Points on a hilly landscape, in no order, each with its height.
A ball rolls from a point to the lowest of its 2 nearest points, and stops where none of them is lower. Distance is the straight distance between rows; heights are no part of it.
J_963 height 30.8: [111 137 135 153 175 126  87 181 104 181 125 150 112 109 126 119 124 179
 117  70 131 142 130  83 121 138 136  72 128]
J_31 height 69.8: [163  78 109 123 112 138 175 118 120  85  64 189 144  98 125 113 164 107
  94 117 180 106 116  91 101 138 127 109  83]
J_597 height 29.3: [165  78 149 136 113 120 140  88  84 117 112 126 135 140 130 117 128 150
 158 113  96 165  55 156 100 152 134 149 127]
J_790 height 23.0: [122 147 139 114 144 132 168  94 148 195 121 106 103 197  69 143 118 163
 141  82 151 116  93 150 178 141 119  98 106]
J_766 height 37.5: [134 142 118 124 157 165  99 179  91 148 121  85  96  75 161 100 134 208
 124 163 140 114  98  95 118 131 126 152 167]
J_662 height 48.0: [101  70 184  91 154 178 111 106 133  46 148 104  78 163 159  74 105 146
 164 126  91 164 109 128 148 132 111  93 132]
J_398 height 37.3: [134 127 113 134 112 126  96 116 133 127 106 132 178 141 149 106 105 104
 129 152 133  88 141  99 108 111 115 119 111]
J_728 height 41.3: [162 163 148 142  81 109 143 100 144 139 161 107 124 129 101 171  97 112
 145 149 163 108 128 190 142 110 163 218 169]
J_30 height 21.7: [172  93 168 138  90 136 128 121  86 104 102 103 125 101 146 114 137 125
 149 178  84 138  72 151 108 151 145 165 159]
J_87 height 64.5: [171  98 140  97 121 123 116 108  75  99  89 113 189 167 134 103 161 118
 126 175 101 112 106 135 103 136 123 158 106]
J_68 height 39.2: [149 166 102 142 105 141 163 191 144 142 114 141 119 108 124 165 185  71
  75 168  77 154 147 125 149 133 103  85 107]
J_836 height 24.9: [139 101 135 150 128 125 133 100 106 149 120 138 118 172 107 116 114 159
 153  79 107 162  70 139 133 116 112 115 101]
J_683 height 72.4: [110 104 109  99 155 162 158 116 142  58 106 166 130  79 150 119 161 106
  75 125 170  90 157  84 116 130 132 101  96]
J_215 height 43.1: [135  78 190 159 105 114  85 115 117 115 136 136 127 126 163  83  90 150
 188 122  91 150  97 112  92 155 139 123 159]
J_152 height 29.4: [148  94 132 145  77 100  96 122 112  94 114 125 133 135 183 120 124  98
 170 188  67 135  89 134 114 121 110 156 160]
J_200 height 51.8: [ 94  58 165  84 123 136 140  86 132  85 130  80  83 195 121  73 141 140
 188 138  85 177 117 135 161 140 101 101 107]
J_248 height 42.0: [133 101 146 131 105 128  81  91 142  81 122 129 179 119 170 103 113 109
 146 178 119  67 175  98  95 114 116 154 124]
J_620 height 19.7: [152  86 155 130 115 164 126 128 116 110  84 107 154 128 126  79 118 146
 114 126 194  81  69 134  97 125 164 119 148]
J_697 height 60.9: [116 147  72  84 169 134 183 156 124  71 121 122 127 102 130 150 155  97
  78 133 173 145 108 127 143 126 149 114 121]
J_333 height 9.0: [112 171 161 178 105 126 102 177 139 139 127 156 114 107 172 126 120  88
  93 116 102 136 110  95 153 144 167  55 153]
J_907 height 54.4: [147 135 123  88 148 118 128 111  91  70 139 114 152 109 167 132  93 137
 122 139 143 150 100 123 126 144 158 150 148]
J_904 height 53.2: [ 80 161  94 111 166 163 141 149 124 122 146 100  62  64 105 161 184 168
  84 110 158 111 175 155 123  91 137 137 133]
J_380 height 57.0: [ 87 139  87 109 164 171 161 158 126  76 115 107  68  77 138 149 177 129
  67 105 170 111 122 141 138 108 143 104 138]
J_504 height 33.8: [105 206 116 154 123  97 143 203 154 211 137 135 116 117 128 172 117 112
 110  86 148 155 106 156 145 136 141 105 152]
J_439 height 42.1: [ 77  86 145 105 162 158 129 121 145  81 173 102  55 131 123 102 151 165
 152  91 123 164 146 136 139 132 126 101 134]
J_540 height 60.0: [168 125  82 139 101  77 137 120 108 158 124 164 167 138 125 150 121 116
 151 135  80 171 115 142 105 135 102 166 112]
J_340 height 44.5: [155 123 135 196  74 130 119 120 151 156 159 146  82  83 100 170 152 137
 152 136 107 122 159 158  91  94 105 173 179]
J_250 height 77.4: [ 76 103  49 119 140 128 126 150 161  60 137 121 109 142 172 114 136 103
 117 144 148 126 123 112 130  94 103  95 151]
J_582 height 46.9: [121 181 101 153 120 130 153 174 133 128 145 164  97 140 138 197 156  71
  92 135  68 155 120 159 184  90  96 111  98]
J_842 height 60.7: [124  80 139  36 144 121 138 102 109  34 116 114 187 169 157  85 150  87
 137 177 126 121 153 131 115 160 151 145 124]
J_822 height 39.6: [141 173  66 143 115 126 154 140 155 157 136 162 150 145 118 183 118  85
 102 141 128 109 145 156 133  98  75 152  91]
J_821 height 11.2: [166  80 177 117  95 115 123 128 100  92  80 131 159 122 164  89 134 120
 134 155 160 108  66 117  92 149 160 131 165]
J_857 height 63.0: [174 103 115 106 115  80 120 120  88 143  94 127 193 145 125 119 137 126
 150 155 106 147 123 119  90 165 129 155 110]
J_330 height 41.2: [ 94 202 119 125 143 112 166 172 172 197 144 119 120 146 102 170 105 103
  96  90 187 124 127 159 177 136 156 119 141]
J_761 height 48.6: [135 124  85 146 123  88 102 155 136 139 140 157 122  81 153 142 152 143
 158 139  95 149 168  98  94 145 102 143 128]
J_950 height 67.6: [138  92  74 130 140 148 171 129 141 104  88 169 145 125  99 129 144 109
  90  79 161 108  98 125 104 121 135 102  86]
J_967 height 43.2: [146 107 109 159 103 105  95 152 122 119 156 171 113 111 164 135 150 108
 152 177  28 157 160 105 134 136  93 130 112]
J_280 height 26.0: [150 107 121  93 133 148 137 158  97 155  74  80 158 155 108  74 137 177
 125 130 194  95  56 155  90 125 137 151 125]
J_574 height 29.7: [114 147 171 100 150 139 151  92 132 168 130  81 109 174  69 109 111 161
 136  96 169 139 110 124 185 157 166  94 117]
J_264 height 13.5: [145 140 127 122 131 128 170  89 120 175 128 132 127 189  88 164 105 148
 136  86 148 135  71 179 157 124 108 149  95]
J_573 height 29.5: [117 167  52 123 133  88 186 150 166 155 142 142 135 176 115 196 137  76
 132 137 120 148 131 172 163  99  57 140 101]
J_841 height 57.7: [136 102 153  63 139 104 124 127 102  63 115 113 157 145 180  87 107 122
 148 164 116 163 112 108 117 180 154 125 150]
J_775 height 39.8: [133  91 157 156  95  83  74  87 136 177 141 126 144 154 125  89  91 162
 204 122 114 130 146 111 102 140 114 149 139]
J_880 height 48.4: [ 70 134  68 106 165 128 124 178 129 152 131  94  75  81 109 122 179 193
 114 126 158 113 183 117  97 107 113 134 145]
J_869 height 32.1: [ 94 112 177 153 116 112 100 138 164 128 175 110  84 120 134 110 111 137
 171 111 127 161 146 126 129 145 155 115 184]
J_687 height 39.5: [143 137 111 159  77 134 148 106 174 179 163 132  56 127  84 185 171 153
 144 130 128 102 180 164 117  91  89 150 153]
J_199 height 80.1: [ 76 156  29 100 174  86 127 146 147  59 159 129 141 157 173 156  88  81
 113 136 156 149 129 120 149  79  94  92 161]
J_447 height 52.1: [ 84 210  99 140 162 133 127 188 114 154 156 140  81 133 137 197 140 124
 100 117 121 129 126 153 187  78  97 112 120]
J_81 height 48.7: [125 126 157 136 138 125  97  83 120 109 189 117  96  89 144 141 117 167
 180 149  95 122 164 132 121 115 118 205 155]
J_115 height 46.2: [161 141 189 126 130 185 112 128 100 137  90 108 157 101 122 100 121 136
  84 160 126  98 126  92 135 155 160 127 109]
J_212 height 9.3: [120 138  77 122  95 113 188 184 182 179 110 117 128 167  99 149 157  81
 118 150 121 146 119 167 144 125  65 111 105]
J_80 height 82.3: [107 178  59  82 192 102 127 156 111 112 137 126 160 142 157 146  79 120
 107 134 174 144 119 108 139 102 113 106 159]
J_349 height 40.4: [113 125  84 140 163 106  99 145 109 166 151 145 108 115 130 133 130 182
 153  98 126 147 130 116 113 120 109 141 130]
J_987 height 46.6: [149 172  71 168 100 107 132 145 166 144 140 183 142  96 134 190 133  80
  92 120 128 115 172 138 106  98 120 137 127]
J_899 height 51.4: [127 138 177  81 170 152 150 108  94  85 122 130 189 124 131 112 104  88
  93 154 106 129 175  98 158 174 175 123  85]
J_648 height 18.6: [126 153 168 153 138 133 118  75 142 184 149 149 137 132  74 136 110 142
 118  79 133 105 193  97 152 137 147 113  94]
J_134 height 28.8: [ 90 179 127 150 143 107 102 179 150 130 142 150 134  88 163 154 124  86
 103 117 125 141 191  86 147 143 156  84 136]
J_507 height 46.5: [117 225 133 106 163 142 168 157 135 166 139 116 157 141 109 172  91  85
  83 139 170 110 131 140 198 123 142 136 114]
J_911 height 56.4: [160 150 112 166  94  88 122  78 131 152 157 178 139 139 108 186 117 103
 147 125  76 160 169 144 133 111 108 168 110]
J_770 height 34.6: [124 107  79 128 128 126 135  80 120  97 138 127 119 148 118 136 128 135
 146 115 135 125 111 159 112  83  97 163 113]
J_64 height 57.6: [135  63 154 119  73  94 141  79 131  88 115 113 137 181 116 110 131  50
 156 143  73 150 128 153 137 148 142 131 118]
J_705 height 27.7: [143 131  80 146  83 134 171 209 178 165  85 145 126 128 126 139 182  81
  92 155 110 138  95 142 120 133  78  85 110]
J_854 height 42.4: [105 140  96 136 142 159 112 189 125 173 119  99  68 118 129 113 154 188
 115 134 132  88 114 126 115  90  91 140 147]
J_89 height 38.8: [100  85 198 171 117 120  67 113 153 112 168 137 101 130 153  87  66 153
 193  97 130 144 121 111  98 133 137 105 194]
J_344 height 52.4: [135 155 121 131 122 103 127  61 121 120 191 132 109 109 114 180 131 140
 144 153  93 138 176 148 152 104 116 193 124]
J_26 height 54.8: [127  88 160 109  99 127 151  70 130 113 111  95 108 192  94  96 149 107
 162 143  92 137 111 147 173 130 111 116  96]
J_98 height 34.0: [163 100 169 181  83 131 104 104 129 186 114 142 142 116 102 100 127 150
 158 126  83 148 131 110  96 146 117 130 119]
J_208 height 27.0: [163 125 185 150 107 130 119  74 124 183 130 148 161 123  66 119 114 147
 141 107 103 131 193 100 121 154 134 142  94]
J_849 height 45.6: [187 141 116 124  80 129 175 134 121 134 124 127 155 111  89 149 126 115
 116 139 154 127 113 196 119 135 165 183 127]
J_52 height 34.5: [136 125 194 121 116 156 126  84 121 142 116  89 137 167  88  96 100 138
 129 102 179  94 109 146 160 134 177 124 120]
J_299 height 37.6: [152 142 189 128 105 131 128  79 118 135 140  89 151 149  89 123  95 132
 143 143 173  80 122 159 157 118 182 186 151]
J_460 height 53.3: [100 155 103 159 125 138 123 152 135 129 157 132  56 125 140 174 133 130
 114  90 145 131  94 172 158  75 131 132 150]
J_941 height 44.4: [120 103 141 141 127  88  85  51 132 149 174 122 106 145 123 128 102 193
 216 121 123 115 167 121 122 120 110 177 153]
J_531 height 60.2: [111 118 144  55 186 143 100 116 145  70 124 138 163 134 169  73  68 168
 129 108 170 120 153  84 102 162 137  79 140]
J_16 height 23.8: [123 194 149 173 103 119 136 209 138 180 126 149 109  81 144 157 141 100
  89  95 120 154 104 143 139 143 169  70 149]
J_934 height 43.3: [181 147 182 143 125 163 123 153 105 176  92 127 137  69 107 110 140 165
  94 133 125 128 114  94 116 173 171 125 126]
J_436 height 48.5: [145 128 210  95 143 173 107 100  73 112 100  92 173 148 131  86 118 113
  97 172  95 102 131 103 147 154 156 127  90]
J_329 height 74.8: [ 71 114  99 111 164 161 116 130 153  53 132 140 113 110 173 118 135 112
  98 127 141  98 174  87 122 110 114  91 120]
J_144 height 38.7: [153 104 186 195 103 162 107 141 122 182 106 148 116  84 103 100 146 166
 125  97  90 134 104 109  96 150 133 107 134]
J_316 height 36.2: [128  96 125 163  91  98  65 129 110 111 144 154 129 159 187 112 103 107
 176 186  47 127 129 104 141 102  74 139 115]
J_453 height 30.5: [ 93 147 138 114 205 159 130 127 118 128 133 154 142  71 119 138 149 154
  90  88 141 122 192  93 118 149 141 103  91]
J_191 height 50.1: [162 127  88  93 124  88 165 126 104 103 137 126 168 123 119 153 121 109
 135 140 158 164 104 160 113 149 175 174 136]
J_541 height 15.8: [118 143 164 131 182 144 126 164 115 160 111 153 142  81 117 120 161 155
 108  82 109 154 169  69 126 181 147  78  96]
J_861 height 32.2: [132 122 147 154 110 131 101  98 124 132 111 139 151 158 138 113  89 115
 134 104 120 118 103 110 132 118 133 109 110]
J_850 height 49.4: [113 121 117 181  99 125 107 160 146 131 153 132  58  80 131 154 155 149
 139 100 135 126 109 171 103  96 137 144 185]
J_818 height 31.7: [149 149 100 113 139 141 127 177  93 193  89  89 137 124 147 102 117 200
 128 145 165 119  43 132 100 137 126 151 157]
J_318 height 62.8: [139  87 123  76 129 130 121 105  95  40 109  94 177 181 153 109 148 105
 129 171 152 100  99 152 109 119 136 164 132]
J_221 height 4.6: [119 148 141 135 181 144 140  90 118 202 117 146 162 154  69 124 117 148
 106  88 134 109 156 102 148 126 105  98  67]
J_862 height 40.9: [118 161 112 179 100 121  98 158 177 129 143 145 105  75 149 155 134  88
 108 128 137 100 173 122 117 113 148 127 161]
J_661 height 32.3: [115 116 119 141  89 130 140 109 199 156 134  94  81 134  72 119 163 131
 133 141 160  88 176 136 136 109 115 132 142]
J_995 height 20.4: [ 87 103 113 146 101 115 111 137 183 134 139 103 103 141 123  94 119 120
 149 114 146 130 141 116 126 122 126 112 150]
J_496 height 64.6: [120 122  60  96 180 134 200 153 128 127 100 123 155 140  84 134 155 108
  98 109 161 140 104 144 133 117 106 110  97]
J_636 height 54.5: [119 106 143  77 183 140 138  78  99  75 119 155 205 147 143 106 120 105
 114 132 117 119 160 103 121 149 135 111  66]
J_765 height 57.4: [132 130 181  83 159 152  90 100 118  51 137 115 142 111 186 102  65 152
 134 136 162 113 137 107 110 144 164 136 173]

Call two points neighbours if one is among the 2 nearest of the other. Go from one point of each pair to the other, from neighbour to neighbour, staying as low as possible. Name the highest point that can't be avoided.
J_821, J_264 => J_597
J_221, J_333 => J_460
J_221, J_995 => J_215

For each start below, name the point where the ball stops.
J_31 => J_821
J_899 => J_221
J_857 => J_221
J_191 => J_264
J_80 => J_821
J_460 => J_995
J_26 => J_995
